Points on a hilly landscape, in no order, each with its height.
A ball rolls from a point to the lowest of its 3 nearest points, and stops where none of them is lower. Distance is the straight distance between rows; heights are no part of it.
Z_456 (h 140): [ -8   4   8   2  -9  21 -54 -21   8]
Z_753 (h 353): [ 25  -7   3  17  23  17  -5 -21 -17]
Z_831 (h 480): [ 16 -10  36  45  12   1   8 -17   1]
Z_518 (h 755): [ -7  21 -33 -25 -25 -22   0 -11  28]
Z_725 (h 337): [ 22 -14   8  16  21  16  -4 -10 -19]
Z_821 (h 91): [-11   4 -22 -24  -4   6 -47 -17 -26]
Z_611 (h 157): [ -3 -21  20  15   6  17  -2  13 -14]
Z_735 (h 570): [ -5   7 -22 -14  -6 -18  28  16  26]
Z_446 (h 208): [  5 -20  16  11  24  -4  11   7 -29]
Z_824 (h 647): [ -7  -5  -9  21  -5 -30  44   1  32]
Z_306 (h 117): [ -7  -8  -2  -6 -10  21 -39   6  -4]
Z_793 (h 96): [ -6  -7  -5  -9  -6  14 -48 -16 -10]
Z_435 (h 297): [ 14  -1  -4   9   0  25 -27 -25  -3]
Z_823 (h 631): [ 16  36  36  16 -11  -1   8  -1  35]
Z_70 (h 593): [ 12  33  33  14 -10   5  -2 -15  36]
Z_532 (h 416): [-15   6 -30 -37  -7   2 -11   7  -9]
Z_684 (h 241): [  1  -8  -6  -7   2  26 -21   7 -14]
Z_884 (h 177): [ -3 -13  11  -5  16 -27  37  21 -29]
Z_533 (h 653): [ 21  16  39  39  -6   4  -1 -10  33]
Z_830 (h 397): [ -5   2 -19 -25  -2  19 -21   6 -15]
Z_266 (h 89): [ 10  -6  -3   0  28  -6  28  -7 -33]
Z_579 (h 617): [-12  -3  -4   4 -14 -16  31  26  24]
Z_142 (h 349): [ -7 -25  26  12  17  -9  17  25 -28]
Z_573 (h 417): [  4 -22  36  36  17  -2   2  -4 -15]
Z_113 (h 676): [ 14  52  29 -14 -24   0  -2  12  32]
Z_218 (h 55): [ -1 -10  -2  -2  16 -26  49  16 -23]
Z_443 (h 633): [-13  11 -30 -31 -10  -3   7  14   8]
Z_478 (h 88): [ 13 -11 -11  -5  24  18   7  -2 -22]
Z_679 (h 411): [ 12  -6  32  42  10   6  -8 -11   7]
Z_46 (h 350): [ -4   1 -17 -23   4  -4  31  15  -2]
Z_998 (h 811): [-15  19 -32 -12 -21 -12  18  -3  34]
Z_68 (h 257): [ 10 -20   8   6  15  15  -2  -2 -20]
Z_862 (h 566): [  3  -3 -16 -18   1  13  11  17 -10]
Z_878 (h 370): [ 10 -19  38  29   9 -18  -1  -8 -27]
Z_749 (h 443): [ -6 -21  29  17  17 -22  14   6 -37]
Z_76 (h 255): [ -4   3 -23 -24  -1   7 -30 -14 -14]
Z_479 (h 485): [ -4   9 -26 -27  -5 -12  28  12  14]
Z_173 (h 822): [-26  33 -37 -43 -11 -45 -20  -2  -5]
Z_494 (h 256): [  5 -23  14  11  15  10  -4  21  -9]
Z_843 (h 313): [-21  -8  -4 -28 -18   9 -33  17   0]
Z_887 (h 283): [  7 -22  29  22  28  -9  10 -12 -32]
Z_995 (h 521): [-13  -7  -6 -19  -8  12  -3  29  -5]
Z_741 (h 196): [ 10  -5   8   8   6  29 -31 -13  -3]
Z_217 (h 281): [-25   8 -19 -36 -15  -2 -31   9  -7]
Z_694 (h 530): [ 18  35  16  19 -16  12 -21 -35  27]
Z_397 (h 656): [  0   3 -17   6  -3 -28  51   6  17]
Z_656 (h 627): [ -9   3   1  10  -1 -26  36  17  23]
Z_732 (h 757): [-15  19 -40 -40 -16 -14  -5   0   4]
Z_28 (h 552): [  8  21  22  21 -18  15 -25 -17  36]
Z_903 (h 348): [ 14 -13  -4  -1  11  23 -16  -5 -15]
Z_877 (h 706): [-12  19 -30 -30 -24 -12   0   6  17]
Z_558 (h 389): [ 20   6  10  22   3  22 -19 -31  10]
Z_37 (h 657): [  5   2 -16  20   1 -26  38  -9  33]
Z_108 (h 165): [  5  -8  20  29  -8  22 -23  -9  16]
Z_531 (h 491): [-10  -5  -2 -10   1  12  10  19  -5]
Z_643 (h 90): [  4 -20  17   9  21   2   9  14 -27]
Z_991 (h 197): [-18   8 -15 -28   1  -3 -39  -6 -22]
Z_146 (h 385): [ 13  12  -3   4  -4  19 -46 -39  -1]
Z_776 (h 525): [-13 -10  -3 -19 -10  23  -3  33  -1]
Z_27 (h 702): [ -2  -2 -32  16 -21 -18   8 -21  42]
Z_552 (h 188): [  5  -4 -11 -11  14 -12  41  21 -14]
Z_519 (h 110): [  7   7   7  14 -15  16 -37 -20  16]
Z_105 (h 470): [ 25  18  17  21  -2  15 -12 -30  28]
Z_894 (h 524): [ -4   9 -32 -30  -1   3   0   6  -9]
Z_388 (h 671): [  1  11 -24   4  -7 -18  40  -7  37]
Z_713 (h 620): [-21   5 -18 -15 -22  -6  13  22  22]
Z_690 (h 667): [  6   6 -11   7   2 -31  54  -1   9]
Z_127 (h 79): [ -1  -7   0  -6  22 -27  44   2 -29]
Z_608 (h 129): [-20  -4   6  -4 -16  16 -63 -11  -8]
Z_829 (h 292): [ 16   4  29  31   4  18 -12 -18  15]
Z_617 (h 376): [ -2  -5  -5 -14   8  -4  24  21  -6]
Z_988 (h 509): [-16 -28  40  21  12 -24  15   6 -42]
Z_605 (h 70): [  7  -7  -4   3  -7  25 -38  -5 -10]
Z_696 (h 305): [-12 -13   7  -1   9 -19  38  31  -4]

Two balls start at each pair of points below. Name the first point that both come to, or write -.
Z_573, Z_749 | Z_446
Z_266, Z_617 | Z_218
Z_831, Z_878 | -
Z_998, Z_690 | Z_735
Z_456, Z_843 | Z_605

Where does a ball stop that starts at each point below?
Z_558 | Z_519
Z_824 | Z_218
Z_608 | Z_605

Call two points neighbours if one is among the 3 nearest of the other. Go from one point of each pair to the other, from neighbour to neighbour, staying as low as possible. Name the highest point that can't be avoided.
Z_218, Z_643 | Z_446
Z_218, Z_478 | Z_266
Z_519, Z_218 | Z_903
Z_519, Z_605 | Z_456
Z_821, Z_605 | Z_793
